Each row is a point on a landscape with many valleys, with its height.
From any point a ball rolls to the lowest of the 4 points nearest to it. It stops when none of these is lower. Distance is the straight distance between rows; heights are no part of it.
<886> h=77.6: [ 10   3  -6 -10 -11 -12 -27  22 -25  11  18 -11 -30   1  -6  28  -9 -21
   9   6  18   3  -8 -15  -7   4  15   5  35 -11 -23  -6  24  13 -31  -9
  17  11   7  -8   8  -2  23 -27 -11  26 -24  -1  24 -11  10]
<565> h=28.8: [ -1  -4   8 -33   4  14   8 -28  -7 -15  -8  12  11  23   7  -6  -5  14
 -20 -25 -14   3  -1   2 -27  10 -14 -15  11  31  14  -4  14  26  35   8
 -14  22  -8   9  -2  17  -9  21 -13 -42 -22 -14 -27  24   4]
<100> h=28.4: [ -1  -3   8 -24  -2   8  23 -25  -7 -22 -32   7  26  27   4  -3 -11  19
 -24 -27  -9   4 -10  -1 -22  11 -22 -13   8  26  14  10   5  36  32  20
 -13  26  -7  -3  13  16   0  38 -22 -23  -4 -12 -13  22   4]
<332> h=35.0: [-10 -16  16 -52 -19  11   8  -9 -20  12   9 -13  -7  34   5  -7 -33  -2
 -19  -9 -24 -10   0 -14 -41  13 -11 -18  25  53  14 -10  20   9  23 -13
  -8  24 -17   5  19  31 -18  22 -33 -47 -64 -13  -8  16  14]
<708> h=21.4: [ -7   7   6   9  -6 -13 -19  16  -3   3  27  -9   0 -26  -6   5  19 -10
  14  19   3  -1  10  10  14 -23   1   7 -24  -8  -9  -2   6  -8 -13   7
   3 -27  11   5  -2   1   0 -21  24  15  11   1   5 -13  -2]
<91> h=34.8: [ 25  -1  -6 -25 -17  -6   1  38 -44  29  12 -20 -29  14  -3  20 -23 -21
  -8  10   5   3  -7 -25 -31  -3  19   0  39  20 -17 -27   9  -1 -19 -24
  21  18   0   3   3   2 -10 -35 -39   5 -59  -2  17   8  12]
<203> h=60.8: [  3 -10   4 -16 -11 -14   1  17 -28   3  28 -22 -26  -4  -3  15   1  -3
 -16  17   5  -2  10   6 -18  -6   2  -1   1  28  -7 -19   3   6 -13  -9
  14 -10   6  11   2  18  -3 -33   8   1 -24   5   2  -8   2]
<985> h=12.6: [ -2   2   2  -9  23   3   9 -21  17 -23 -39  14  34  36  17  -6  -9  20
 -14 -17  -7   1 -17 -10  21   8 -12 -12  14   5   2  30 -11  15  25   8
  -5  40   6 -10   1 -11   5  38  -6 -14  13 -12  -9  14  -1]
<413> h=50.7: [ 12   9   1   5  -1  -7 -15  13 -14  13  36  -7 -30 -15   1  13  14 -16
   4  19  12  -6   0   0  -5 -11   0  -3   4 -10 -16 -18   3 -11 -21  -3
  11 -11  12   7   8   9   8 -15  14  28  -5   2  22 -24   5]
<33> h=18.3: [-32  -7  21  16  14  17  42 -27  26 -14 -24  12  25 -14   8 -28   7  26
 -40 -25 -45  13  14  16  19  13  -8   0 -26  11  31  20 -20   3  50   5
 -18 -14 -42  -2 -18  -9 -42  13 -14 -12  19  17 -26   3 -21]
<522> h=25.9: [-16  -9  16  34   7  17  20 -10  35   4 -14  11  22 -37  -9 -29  27  10
  -9  -9 -26  11  27  24  18 -10  -8   0 -46  -8  24  13 -10  -8  20  -1
 -17 -20 -20   4 -21 -13 -25  -8   8 -13  39  18 -29   7 -27]
<421> h=32.8: [ -7   1  19  21   3  -9  -5  12   7  11  20   0 -14 -47  -2 -10  26   3
  16  11 -16 -14   4  12  20  -8  13  -1 -30 -14  -3 -12 -13 -21  -3   5
   2 -48   8  13  -1   3 -16 -19  34  15  31   3 -12 -25  -4]
<508> h=69.0: [  5   4  -8 -16 -10  -2  -6  19 -32  15  22 -33 -29   1   3  17  -7 -13
  -7  12  10  -3   3   0 -17  -7  11  -2  14   8 -11 -17   9   4 -24 -14
  24   1  -3   7   4  12  10 -25   2   8 -33   1  17   2  13]
<1049> h=70.5: [ 29  10 -30 -13  -6  -5 -15  18 -33  23  -4  -7 -20  33   7  32 -25 -18
  21   8  14  29 -25 -18 -25   0   9   0  72 -25  -9 -10  35   1 -39 -11
   9   9  19  -6   6 -17  27 -28 -42  39 -28   7  22   0  15]
<86> h=9.1: [ 22  19   9  20   6  -8 -22  17 -20   4  36  24 -31 -23   0  18  12 -17
  24  29  21  13  -6  10  10 -16  11  14  18 -40 -31 -12  -1 -15 -28  -1
  21 -30  19  -3 -14  -2  16  -9   9  32  16   4  22 -29   7]
<113> h=71.0: [ 17   6   0 -21 -11  -5  -3  15 -42  29  34 -26 -28 -10  -1  22  -1 -23
  -6  13   4   1   5  -8 -13   6  17   6  19  30  -6 -26  19  -9 -29 -21
  31   9  19   6   9   3   7 -43  -6  25 -43 -11  13 -24  29]
<909> h=91.1: [ 33  12   0   0 -15  -6 -13  23 -54  41  25 -12 -33  -9  -1  39 -18 -35
  16  19   8  15  -1 -13 -13  12   7  10  49  -3 -21  -8  22  -9 -39  -6
  18   9  13   8  -5  -3  18 -42 -31  31 -38 -16  32 -22  14]
<407> h=20.5: [  5  -8 -12 -31 -19  -9  -9  14 -24   7   4 -31 -17  26  -4  17 -25  -6
  -9   3  11  -1   0 -15 -18   7   4  -4  29  33  -9 -24  23   9 -16 -12
   3  34   3   0  23  10   1 -10 -22  -2 -39  -1   7  12  21]
<750> h=72.7: [ 34  12 -16 -11   1  -2 -21  19 -33  23   9  -1 -34  15  10  37 -16 -32
   7  13  27   5 -19 -15 -20   0  11  12  60 -15 -13  -7  32 -10 -38 -10
  24  10  13  -8  -2 -13  30 -23 -32  37 -44  -4  26  -8   9]
<274> h=27.9: [ 20 -10 -11 -31 -19   1 -12  25 -36  11  -1 -28 -27  27  -5  32 -39 -16
  -7   9  -2  -5  -8 -22 -39  10  17  -1  39  19  -1 -21  22   6 -26 -11
   9  30  -3   2  12  -1   8 -22 -44  14 -60  -4   8  10  15]
<975> h=4.1: [  6  -6   2 -20 -18  -5 -11   8 -29  12  17 -27 -21   8  -4   7 -14  -3
  -9   5   2  -8   4  -7 -23   1  12   1   9  31  -1 -15  10   5 -17  -4
   8   3   1  16  16  21  -2 -14  -9  -5 -34  -7  -2   1  17]
<580> h=35.6: [  6  15  -1  11   5 -13 -24  16 -12  -6  26   5 -16   4  -1  10   5 -10
   7   3  23  -4 -12  12   1  -7  -3   7   4 -20 -20  -7  -1   1 -29   8
  16   3  19   3   2   2  19  -7  10  23  11   9  17 -14  17]
<673> h=18.5: [ -9   1  -5  -5   6  11  21 -27   0 -26 -29  14  32  22  -1 -12  -6  22
 -27 -29  -7   9  -3  10  -4  12 -11  -8  -4  10  17  11  -8  27  45  13
 -12  18 -15   2  -8  -4  -8  33  -7 -30  -1  -7 -21  10 -10]
<288> h=24.8: [-17  12  -4  20  21  17  23 -17  34 -40 -53  28  52   8   8 -15  10  23
 -14 -31 -11  12 -21  -3  36   5  -7 -11 -14 -14   4  38 -45  13  25  15
  -8  33 -13 -23  -6 -17   0  43   3 -22  32  -5  -9  -2 -20]
<327> h=91.5: [ 17  14  -9   4   4 -15 -12  20 -28   9  37  -5 -29   4  11  18  -3 -30
   2  18  22  -7 -15  -6  -2   0  10   7  25 -15 -13  -9  14 -19 -25  -7
  36  -6  18   2   7   1  29 -27   1  30 -14  -6  25 -18   9]
<927> h=34.6: [  5  12 -20 -39  -3  -4  -3 -30   0 -10 -41   4  18  67   5  -4 -31   2
  -7 -19   9  -2 -18 -26 -23  22  -7 -19  40  18  -5  11  12  28   6   9
 -22  41  -2 -16  20   7  20  44 -41 -21 -24 -10  -7  37  22]
<397> h=24.9: [-17 -13  13  14 -10  12  27 -13   7  -3 -12   2  28 -24  -5 -27  15  18
 -26 -17 -24   4  19   6   2   8 -14  -4 -30  12  25   4  -6  11  39  15
 -16 -17 -19  19 -11   3 -34  -3   5 -13  18   9 -23  18 -18]
<201> h=23.3: [ -4   1 -10  10  -1  -3  -2   0  10 -22   3  11  12  -3  -5   3   2   0
   0  -1  20  -5  -7   5  16  -8  -6   6  -7 -19   3   8  -6  10  -9   9
  -8   7   3  -4  -1   1  13  16  23   8  30   1   9   4   0]
<165> h=37.3: [  8  -1  -9 -19   4   6  -6 -28   2 -15 -32   2  16  49  11   3 -20  10
  -1 -20   4  -7 -23 -22  -7   7 -16 -17  23   4  -1  11  10  28  -2  15
 -11  30   4 -10  16 -10  18  31 -24  -8 -18 -17  -3  21  12]
<533> h=41.6: [ -8  -5   3  45  14 -11 -19   5  22   6  18  28 -21 -47  -1  -1  16 -24
  48  29   6  -5   8  11  35  -1  33  18 -31 -54 -18  11 -11 -43  -5   7
   3 -40  23 -17 -14  -6  -2   7  34  14  41  18  11 -42 -11]
<6> h=16.3: [  6  -6 -21 -36 -19 -15  -4   2 -11  -2 -18 -11   0  44   5  12 -22  -1
   1   4   6  -6 -10 -19 -26  14   5 -11  41  11  -4 -13  11  18 -16  -4
  -1  18  -1  -3  17  12   8   4 -40  -9 -37  -9   2  24  16]
<668> h=11.8: [  2  -4  -4 -39 -14  -8   0  -3 -16  -2  -2 -19 -16  28  -5   9 -13   9
 -18  -7  12  -7  -5  -4 -34  -1  -5 -16  20  19  -6  -9   9  12 -19   9
  -6  29  -2   7  17  23   5   7 -23 -10 -32  -8   5  23  13]
<1022> h=28.0: [  8   4 -24 -30  -3   2  -4 -17 -12  -4 -31 -12   2  61   5  10 -27   4
   5  -2  22   4 -22 -24 -16   2  -3 -16  40  -2 -12  -3  14   7 -19   5
   2  27   3  -9  20  -2  20  20 -37   3 -25   1  15  24  23]
<684> h=5.6: [-20  -2  11 -14  -4  14  19 -23   2 -13 -10  13  23   5   2 -26  -3  14
 -33 -20 -31   0  12   7  -5  10 -10  -6 -13  18  18   3 -12  17  31  10
 -17  -4 -11   7   1  10 -15   5 -11 -33  11  -3 -18  15 -13]
<76> h=5.7: [ -4   3  17  28   8  -5 -21  17  -5  10  42   7 -23 -43  -8   1  25 -17
  25  16   6   2   4   7  12  -4   7   9 -17 -29  -8 -11  -9 -29 -18   1
  11 -43  13  -6 -11  -6   9 -11  28  28  13   0  11 -32  -5]
<461> h=3.8: [ -9  -1  -7  12   6  16  -2  -9  37 -14 -16  18  31  -1   8  -7   5  13
  -5 -15 -10  -6   7   5  12  -4 -11  12 -10 -11  13   5  -6  -2  20  17
  -1   8  -5   4  -9  -4 -10  23  12 -13  27  -1  -1   3  -9]
<778> h=29.7: [  7   5   3 -13  -2  -6  -6  -6  -1 -12   1  -5  -2  10  -4  11  -1  -4
   6   5  12  -2  -4   7   4  -9  -8  -2  -4 -16  -7  -5  10   1  -9   3
   0  14  -1   9   5   3   4  11   6  12   3 -12   4  10   1]
<261> h=28.3: [  2   9   2  41  22   0 -22  16  18  -4  22  14 -14 -14   4   6  20  -9
  38  25  19  -8 -13  13  30  -4  17  24  -9 -47 -21   5  -4 -34 -16  -7
   2 -29  15 -10   4 -12  20  14  34  20  44   9  19 -28  -5]
<409> h=25.6: [  1  -6   0 -54   1  -5   1 -12  -2  -1 -19  -6   2  37   4  -8 -32   5
 -22 -12 -11  -2   2 -15 -40  13 -10 -18  24  39  11   3  15  28  18   6
 -29  27 -16   2  18  17   1  29 -48 -26 -32 -20 -19  37  15]
<1001> h=10.5: [-15  -9  -3  17  12   7   6 -19  27 -11 -23   8  26 -15  -4 -16  21  17
  -6  -6 -11   3   2   9  23  -3  -5  -4 -36   0  17  21 -21   2  25  14
 -10  -9 -11   2 -18 -12  -4   7  13  -8  33  -4 -16   5 -18]
<34> h=38.6: [ 23  -3   0 -30 -19  -3   2  24 -42  34  18 -26 -40   8  -4  16 -19 -12
   1  14   3  -5   0 -23 -25   3  20   0  21  40  -4 -35  20  -8 -15 -23
  21  20   8   5  14  10  -2 -31 -30  -5 -67  -8  17  -7  11]
<890> h=21.5: [  0  -8   2 -46 -20   3  -1   4 -15   2  12 -29 -15  15  -7  -1 -19   5
 -21  -7   5 -10   8  -3 -26  -6  -5  -8  17  37   4 -12  13  19   2  -9
  -5  16  -7   7  15  21 -13   7 -27 -18 -44 -19   1   7   7]
<844> h=43.0: [-22  -8   2  46  15  -1  26  -5  45   2 -34  14  38 -29   3  -9  16  22
   7  -1 -26  14   8  22  37  -2  -2  -3 -39 -11  16  33 -34  -9  20  -1
 -16  -8 -16 -18 -14 -25 -10  20  28  -7  51  18 -16  -6 -36]
<1069> h=22.3: [-20  -6  19  22  -4   7  27 -13  26  -4 -18   8  27 -29  -5 -32  18  19
 -12 -11 -26   4  20  17  10   2  -8  -7 -35   5  21  18 -17  -2  35   4
  -4 -28 -28   5 -16  -2 -33   0  13 -15  27  12 -22   2 -13]
<962> h=37.0: [  1   3 -16 -13  -7  -5 -19  -2   2  -7   2  -6  -4  23   2   7  -3  -1
  -3  -2  21  -1  -5  -2   0   0  -6  -2  14 -15  -3  -3   8   5 -16  10
  -2  17  12   0   5  12  27   3   1   2  -5  -6   4   5   0]
<567> h=40.3: [-11  -9   8  38  13  -6  -4  11  31   6   9  13 -13 -49  -1  -3  22 -12
  36  23  -1 -11  10  21  31  -8  21   9 -38 -41  -3   3  -8 -40  -1   4
   0 -49   7  -9 -11  -7 -10   0  29  14  36   6   6 -22  -2]
<13> h=20.7: [-20 -10  -1  29  12  -2  25 -10  41 -13 -35  27  43 -14   7 -13  11  28
 -13 -13 -20   7  14  18  22  -2  -4   7 -30 -10  16  37 -30   4  27   5
 -16 -10 -20 -13 -24 -33 -27  22   8 -11  36  17 -17   0 -27]
<821> h=6.9: [-17 -14  21  30  10   2  19  -1  42  15  -9  -1  20 -52  -2 -23  15  11
  14   4 -31   6  15  25  21  -4   0   9 -56  -9  19  15 -15 -24  18  -4
 -19 -45 -13   4 -12 -12 -21 -17  20  -2  39  23 -31   2 -11]
<808> h=36.7: [-12  -5   8   3  -3   2  13   4   7   3  12  -2   1 -28 -11 -16  15  12
  -2   6  -7  -5  19  15   2  -2  -2   3 -28  13  12   0  -6   1  17   2
 -18 -22 -10   4  -8  15 -19  -3  22 -16   5   4 -12   6  -5]
<667> h=81.7: [ 29  22  -8  -3  -1  -9 -21  21 -38  19  28  -3 -37   4   5  35 -16 -33
  17   6  20  11 -14 -16 -17  -1   8  12  50 -22 -22 -10  23   1 -29  -5
  25  -2  26  -3   1 -16  27 -26 -25  39 -31   2  24 -20  12]
<688> h=11.2: [ -6  -4  -1  17  22   9   9 -17  24 -28 -33  21  36  15   7 -20   6  16
  -7 -20  -1   2  -3  -3  19   1 -16   3 -10  -6   9  26 -20   8  25   3
  -8  27 -14  -8 -12 -13  -2  24   4 -20  32 -15  -6   5  -6]
<1033> h=23.0: [-20  -5  25   8   6  23  22 -18  14 -10 -17  23  20   6   3 -26  10  19
 -39 -27 -28  -3  15   5   6  18 -18   1 -14  27  21   7 -17  18  47  15
 -16  -3 -37   2  -7  11 -23  13  -8 -31   5   0 -30  14 -13]
<625> h=25.5: [ -5   9  -7  15  13  -2 -18  -5  10 -10  13  17   7   1   0   4  11  -4
  21   9  27   0 -12   4  16 -14  -3   6   4 -41  -2   6  -4 -13 -11   2
   5  -2  14  -5   4  -5  13  -3  31  10  26   2  10 -20  -3]
<491> h=36.3: [ -2   5  14  41   6 -18   0  24   4  14  30  -5 -16 -53  -6  -6  37 -16
  22  28  -9  -1  15   0  17  -3  25   1 -44 -17  -9 -19 -14 -38  -3  -9
   0 -60   5  12  -2   0 -11 -28  36  24  21  23   0 -23  -1]
<514> h=35.7: [-14 -18  20 -17 -10  13  16  -3 -14 -12  14  -5  -4   0 -16 -20   1  15
 -14  -4 -15  -7  24   5 -18  -1 -16   1  -9  39   6 -17   7   8  23  -2
  -1  -6 -22  22  -9  22 -20  -1  -2 -28 -13   0 -20  15  -6]
<451> h=36.8: [  3   8 -11  -1  -8 -10  -5   8 -13  -5  21  -7 -12  -7  -8   3   3 -12
  -7   6  13  -7   5   0  -3  -9   1  11 -15  -1   0 -13  10  -6 -17   5
   3  -4   9  -2   8   5   1  -9  15  11   3   2   6  -2   1]
<945> h=28.2: [  2  -1   0   4  -3 -11 -10   8   6   0  18  20   0 -12  -9  -1   8   5
   3  11   6  -5   0   8   0  -6  -9   9 -17  -8  -4  -5  -6  -2  -9   6
  -4  -4  11  24  -3   0   8 -12  23  16  19   3   5  -2  -1]
<859> h=66.2: [ 16  13  -8  -6  -2  -1 -25  10 -22   1  20  -1 -34   9   6  22 -18 -21
  13  14  30  17 -14   3  -9   1   6   8  37 -26 -20  -4  15   7 -32  -6
  17   7  17  -7  -1  -5  35 -13 -11  40 -12  -5  18 -10  12]
<532> h=22.4: [ -7   6  -2 -39 -13   2   5 -27 -10 -14  -9  -3   9  23  -2  -4 -16  20
 -21 -15  -1  -7  -1 -10 -17  11 -15  -9   9  24   6   0  -3  35  15   1
 -19  23 -10   3  13  21   0  26 -21 -21 -19 -17 -14  28   3]
<730> h=37.1: [-12   2   3  25   3  -6  -2   4  16   9  13 -11   6 -41 -15 -24  28  11
  10  10 -18 -10  20  14  13  -8   2  -2 -45  -3   6  -6  -5 -16   3  -2
  -2 -43 -10  11 -12  -7 -15 -21  21  -3  32  13 -13   0 -13]
<1093> h=50.9: [  4  14 -10 -11   1  -9 -20  14  -8  -3   7  -8 -11  16   2  18   0  -8
   8   7  23  -3 -10  -2  -2  -6   2   2  17 -16 -19  -1  19   1 -28  -1
  11  18   9   5   7  -2  18 -13   4  25 -13  -1  22  -1   6]
<555> h=28.1: [ -4   3   8  45  11   3 -14  15  29   1  11  25 -13 -37 -11   3  15 -11
  35  15  14  -5  -2  14  32  -7  13   6 -21 -42 -16   7 -14 -35  -4   0
   1 -23  22 -13 -12 -17   3   4  36  12  53  10   7 -27 -13]
<642> h=82.3: [ 16   1   3  -2  -4  -9  -7  12 -45  20  33 -26 -34 -19  -5  11  15  -8
   1  20   2  -3   9  -5 -10  -1   9   7   2  18 -12 -23  10 -12 -22  -3
  22 -13  25  11  -2  11   6 -41  10  19 -23   0  24 -19   8]
<645> h=41.4: [ 13  -8   1 -42 -20  -2   8  20 -40  25  -2 -40 -23  26 -10   6 -27  -8
 -17  16  -1  -9   7 -36 -42  10  22  -4  22  48  -1 -23  18   2  -9 -18
  10  23   1   6  19  16 -17 -22 -30 -16 -65 -10   5   4  25]
<661> h=27.8: [ 13  -1 -20 -52  -5  -2 -11  -9 -11 -14 -22 -15   7  69   6   2 -44   0
  -7  -4   8  -9 -14 -37 -38  17   5 -19  45  18   4   5  18  19   6   1
 -20  34 -10  -3  20  -6  11  26 -46 -15 -48 -13   3  34  16]
<190> h=7.7: [-29  -9  12  35  16  11  33 -29  40 -10 -45  18  32 -21   7 -19  21  18
 -20 -35 -38  25  12  21  31  11  -9   7 -28  -8  32  21 -39  10  46   6
 -18  -9 -21 -18 -15 -13 -44   4   2 -12  35  23 -22  -3 -28]
<1015> h=85.4: [ 20   8   0  -1   1 -14 -11  18 -41  19  47 -17 -38 -14   5  21  -3 -17
   8  19   2  11  -6 -14  -7   3   1  -4  26  -7 -25 -20   4 -20 -31  -7
  21 -20  17  10  -4   3  20 -29  -7  36 -11   0  20 -20   6]
<408> h=82.1: [ 36   5   2 -19 -19 -10  -2  31 -62  43  22 -27 -38 -15  -4  35  -4 -27
  13  15   2  -4   1 -25 -34   4  13  11  38  22 -23 -33  19 -20 -35 -32
  31  13  24   7   7  -9  10 -55 -18  24 -62  -2  25 -25  19]
<942> h=38.3: [-13  -6  10   8  -4   7  10   4   3   6  22 -12   2 -31  -6 -20  21   7
  -3   0 -17 -11  19  14   4  -4  -3  -2 -36  16  11  -9  -2 -12   8  -2
   2 -33  -4  13   2  13  -7 -18  20  -5   7  12 -12   1  -1]
<699> h=37.7: [ -4  -9  -1  35   1  -9  -7   1  33  10  10  14   0 -29  -2 -15   5   5
  16   6  -2  -1  10  20  15 -12  -1   0 -37 -23   8   2  -1 -14   9  15
   2 -25   7   6 -14  -6  -3  -5  33   3  33  10  -6  -6 -12]
<791> h=29.6: [ -2 -10  10 -48  -9  11  13 -19 -20  10  -9  -9  -3  21   4 -12 -20   2
 -23 -13 -13  -9  16  -7 -29  15 -14 -13  30  54  12  -8  10  21   4  -7
 -11  17 -18   2  16  28  -9  13 -25 -24 -42 -17 -14  25  12]
<213> h=40.7: [  7   2 -20 -18  -1  -6 -17   3   1  -7 -15   8   1  47   7  12 -21  -2
  11  -3  32  -1 -21 -25 -10   4 -10   0  37 -10 -15  -5   8  18 -20   9
  -4  32   8   2  13  -8  18   9 -12  12 -12  -5   6  13  20]
<460> h=75.1: [-10   2  -6  47  29  12  10 -13  37 -21 -39  19  40 -13   7 -10  11  14
   5 -14 -10  18  -7  11  50   8  -1  -4 -32 -27  14  45 -32 -13  17  -2
 -12   7 -12 -35  -3 -34  -5  29  24  -8  46  19 -12  -9 -17]
<733> h=7.1: [ -9   4  -7  36  26  -5  -6  -6  34  -9  -4  26  15 -14  -5  -7  13  -4
  31   3  18 -11  -3   6  44 -16   7  10 -26 -49 -14  26 -16 -25   3  -3
   1 -15   7 -23 -12 -19   2  23  42   8  51  16   5 -28 -17]
<725> h=34.1: [  5   5 -16 -14   5  -8  -5 -11   4 -17 -16   1  13  22   6   7  -4   7
  10  -8  27  -4 -15  -6  11 -17  -1  -9   3 -13  -3   7   8  14 -13   4
   0  31  13  -5   4   0  22  18   3   4  17 -12  15  12   1]
<268> h=33.0: [ -2   1   2   0  -3   2  -2  -3  12 -10  13  -7   3  -2   2  -6   7  17
   1  -2   3 -10   8  -1  -5  -5 -10  12 -12   8  -4  -2  -8  12   2   5
  -1 -16  -7   5   0   9 -11   4  19  -5   6   1  -1   2  -5]
<1082> h=44.1: [-17  -9  32 -21  -2  18  21 -19   1 -10   3   9  17  14  -1 -21   0   4
 -25 -14 -28   6  16  10 -13  12 -14 -11   1  39  19  -9   3  19  45   0
 -19  -1 -14  23  -1  26 -23   1 -14 -40 -23  -9 -30  22  -6]
<266> h=15.1: [-16 -11  13  31  10  17  32 -21  31 -14 -33  12  27 -22   4 -30   6  19
 -13 -17 -26  19   9  19  21   6  -8   8 -34  -1  24  26 -20  -2  33   7
 -17  -4 -25  -7 -22 -24 -26  16   2  -9  31  18 -23  -2 -20]
<166> h=9.4: [-15  -2  -2  19  18  15   6 -24  25 -14 -40  20  34   3   7  -6  -2  25
 -23 -23  -1   4   0  14  13   5 -18  -9 -18  10  15  13 -11  18  31  17
 -18  10 -14  -2 -11  -1  -8  26   6 -21  24  -6 -10   6 -15]
<217> h=35.9: [-14  -1  -1  10  -1   4  12  -2  15  -3   5   3   5 -14   2 -19  18  12
   4  -4 -11   2   9   2   7 -12  -3   9 -29 -11  13  -4  -6  -1   3   2
   2 -22 -11   5 -13  -1  -5  -1  21  -9  20   5  -3  -8  -2]
<1063> h=7.8: [  1   1  -1  30   5  -1  -7   5  25 -10  12  17   3 -28 -10  -7  15  -8
  30   4  25   0  -3   6  27 -14  10  14 -18 -36  -8   8  -5 -21  -9  -2
  -5 -17  13 -13 -14 -11   8   4  32   9  52  17   6 -23  -2]
<469> h=12.5: [-16  -5  21  22   6   6  27   2  29   9 -14   5   8 -38  -7 -33  14   9
  -6  -1 -36  -2  19  23  16   5 -12  -3 -45   6  22  12 -12  -8  13  -5
 -10 -31 -21  16 -25   3 -20 -11   7 -12  28  10 -31  13  -7]
<84> h=28.5: [-13 -18  -2  43  11   7   9 -10  42   6 -12  -1  19 -41  -5 -13  16  12
  21 -10 -20   4   5  27  23  -2  -1   3 -36  -7  16  17 -20 -18  16   8
 -10 -19  -7  -8 -17 -12 -18  12  18  -3  41  11 -22  -5 -17]
<901> h=28.6: [ -5  -1   3 -15  -5   8   7  -2  -2 -12 -11  -1  10  22   1   2   2   9
  -4 -19  15 -15 -13   8 -12  -6  -8  -2   4   6   2  -3   3  22  12   9
  -5  14  10   2   4   9   6  14  -7 -17  -6 -20   4  16   2]
<700> h=39.4: [ 16 -14   2 -55 -18   3   8   0 -27  16  -4 -32 -21  33   6   5 -37  -8
 -14   7 -10 -12   9 -24 -40   3  13  -7  22  50   2 -19  25  13  -4 -19
  -4  30 -14  10  21  31 -16  -8 -34 -31 -57 -10  -6  27  17]
<96> h=51.6: [  1   0  -8  46  23  11  18 -30  28 -31 -36  25  45 -12   5 -12   7  22
  -6 -29  -7  13  -1  14  49   5   1  -7 -28 -25  10  36 -36  -7  34  -6
  -8  14  -5 -40  -8 -27  -7  35   9 -17  43  10 -13  -5 -31]
<39> h=53.9: [ 29   5 -19 -11 -14  -8 -13  30 -43  31   9 -25 -26  31  19  27 -18 -21
   4  21  17   5 -15 -28 -25  -6  14  -3  45   4 -18 -16  25   3 -38 -13
  14  16   6   0   6  -4  25 -30 -36  25 -51   6  22  -8  24]
<292> h=74.0: [ 30  21 -10  -1   9   3 -25  10 -30   9  23  14 -35   5  11  32  -9 -36
  23  25  22  18 -18  -4  -1 -18   2  17  48 -45 -21   0  24  -6 -29  -9
  18  -3  23  -8  -5 -13  39  -9  -2  44   0  13  38 -23   8]
<788> h=26.8: [ -3   3 -10 -18 -15 -14  -5   9 -15  -4  -5 -19  -9  30   1  12  -5  -5
  -9  -3  12  -5 -17  -5 -23   2  -1  -7  17   7  -4 -12  12  15 -20   8
   5  25  -1   5  16  16  12  -2 -15  -1 -23 -15   6  22  24]
<960> h=39.3: [ 13   4  14  18 -12  -8 -12  24 -17  11  42   0 -32 -33  -2  13  18 -16
   3  29   0  -1   4  -1   1  -3  11  11  -4  -4 -15 -25  -9 -27 -15  -4
  21 -45  19   6  -1   1  -4 -22  20  20   2   4  26 -24   0]
<438> h=23.6: [ -7  -4  -2 -13   5   8   2 -20  20  -9 -20   7  27  27  -6  -4   2   8
  -2 -17   6  -7  -9   4  -1  -2 -16   1  -8  -6   0  18 -11  14   7   6
  -6  14   1  -1  -2  -8   5  26   8  -3   7 -14   2   6  -7]
<415> h=42.2: [-14   2  19  27   2  -4   1  11  31  16  19  -3 -11 -57  -5 -14  38  -5
  28   6 -15  -7  21  16  20  -5  13   6 -43   1  11   0 -15 -25   6  -7
  -7 -50  -6  13  -2  -7 -20 -21  32  -8  33  21 -12 -11  -3]
<910> h=35.8: [ 28  -4 -29 -32 -18  -8 -21  22 -27   7 -15 -18 -18  40   9  20 -26 -11
   7   7  13  10 -13 -30 -29  12  14   4  47   2 -10  -7  29  11 -33  -9
   4  28  -7  -6  10   6  19 -12 -42  14 -46  -9  14  15  10]
<315> h=27.3: [ -7  16 -13 -11   9   3  -4 -25  19 -27 -30  11  26  35   5   3 -15   7
  -5 -14   9  -4 -12  -3  13   2 -14 -14   4   3   0  20  -2  18  12   8
   2  31  11   0  -1   3  12  30   5 -12  15 -22  -8  10   3]
<224> h=15.2: [ -6   3  -7  12   5   5   4 -10  26 -17 -18  13  33   8  -5  -3  12   7
  14  -5  -2   0 -15   6  22  -1  -4   0  -3 -28   0  23 -17  -5   3   9
   3  15   8  -6 -10 -16   3  21  28  -4  33   0   1  -3 -10]
<568> h=65.3: [-12  -2  -1  44  12   3  10  -7  48   2 -20  28  24 -21  -5 -10  16   8
  23  -1  -3  -9   4  11  39  -8  -2   5 -27 -29   9  25 -23 -17   4  -1
   0  -8   3 -12  -8 -26  -4  24  35 -10  42   5  -3  -6 -19]
<102> h=20.0: [-10   2 -14  28  18   9  13 -16  39 -15 -25  21  40  -1  -4 -15  10  21
   0 -14   1  -2  -6   4  27   0  -9   4 -25 -13  11  32 -25  -2  29  10
  -8   7  -1 -21  -9 -23  -4  23  13  -5  39   3 -16   5 -20]
<488> h=8.5: [ -4  -6  17 -29 -10  11  -3 -11  -9  -7   3  -4   7  12  -9 -13  -6  15
 -22 -10  -4  -4   3  -2 -21   6 -10 -12  -4  29   2 -17   9  14  16  -1
  -3   5 -13  14  10  16 -12   7 -11 -21 -18 -16 -18  19  -4]
<687> h=35.5: [ -3  -4   3 -13 -16  -2   3  -5  -2  -8  11  -9  -4  -1  -4  -5 -12  -3
 -16  -2   2  -8   4   7 -16  -5  -8  -3  -4  18  -4 -19   9   5   0  -3
   0   7   3   4  17  21   8  -6  -2  -7  -9 -15  -1   5   0]
<502> h=23.5: [ -4   6   7  22   2 -11 -12  20   3  13  42   0 -19 -38  -6  -2  28 -15
  16  27  -4   2  14  11  15 -11  19  11 -24   0  -7 -19 -13 -23 -17  -8
   7 -53  21   8   4   5  -7 -23  34  15  21  18   9 -27  -9]

Call two points neighbours if one is among the 4 nearest of the other. Go from one point of each pair to the other, from neighbour to neighbour, staying as low as possible. Name the highest point that can't be avoided.
<821> and <488>: <100>
<821> and <733>: <625>
<76> and <684>: <945>
<684> and <821>: <1069>
<975> and <668>: <407>
<461> and <684>: <673>
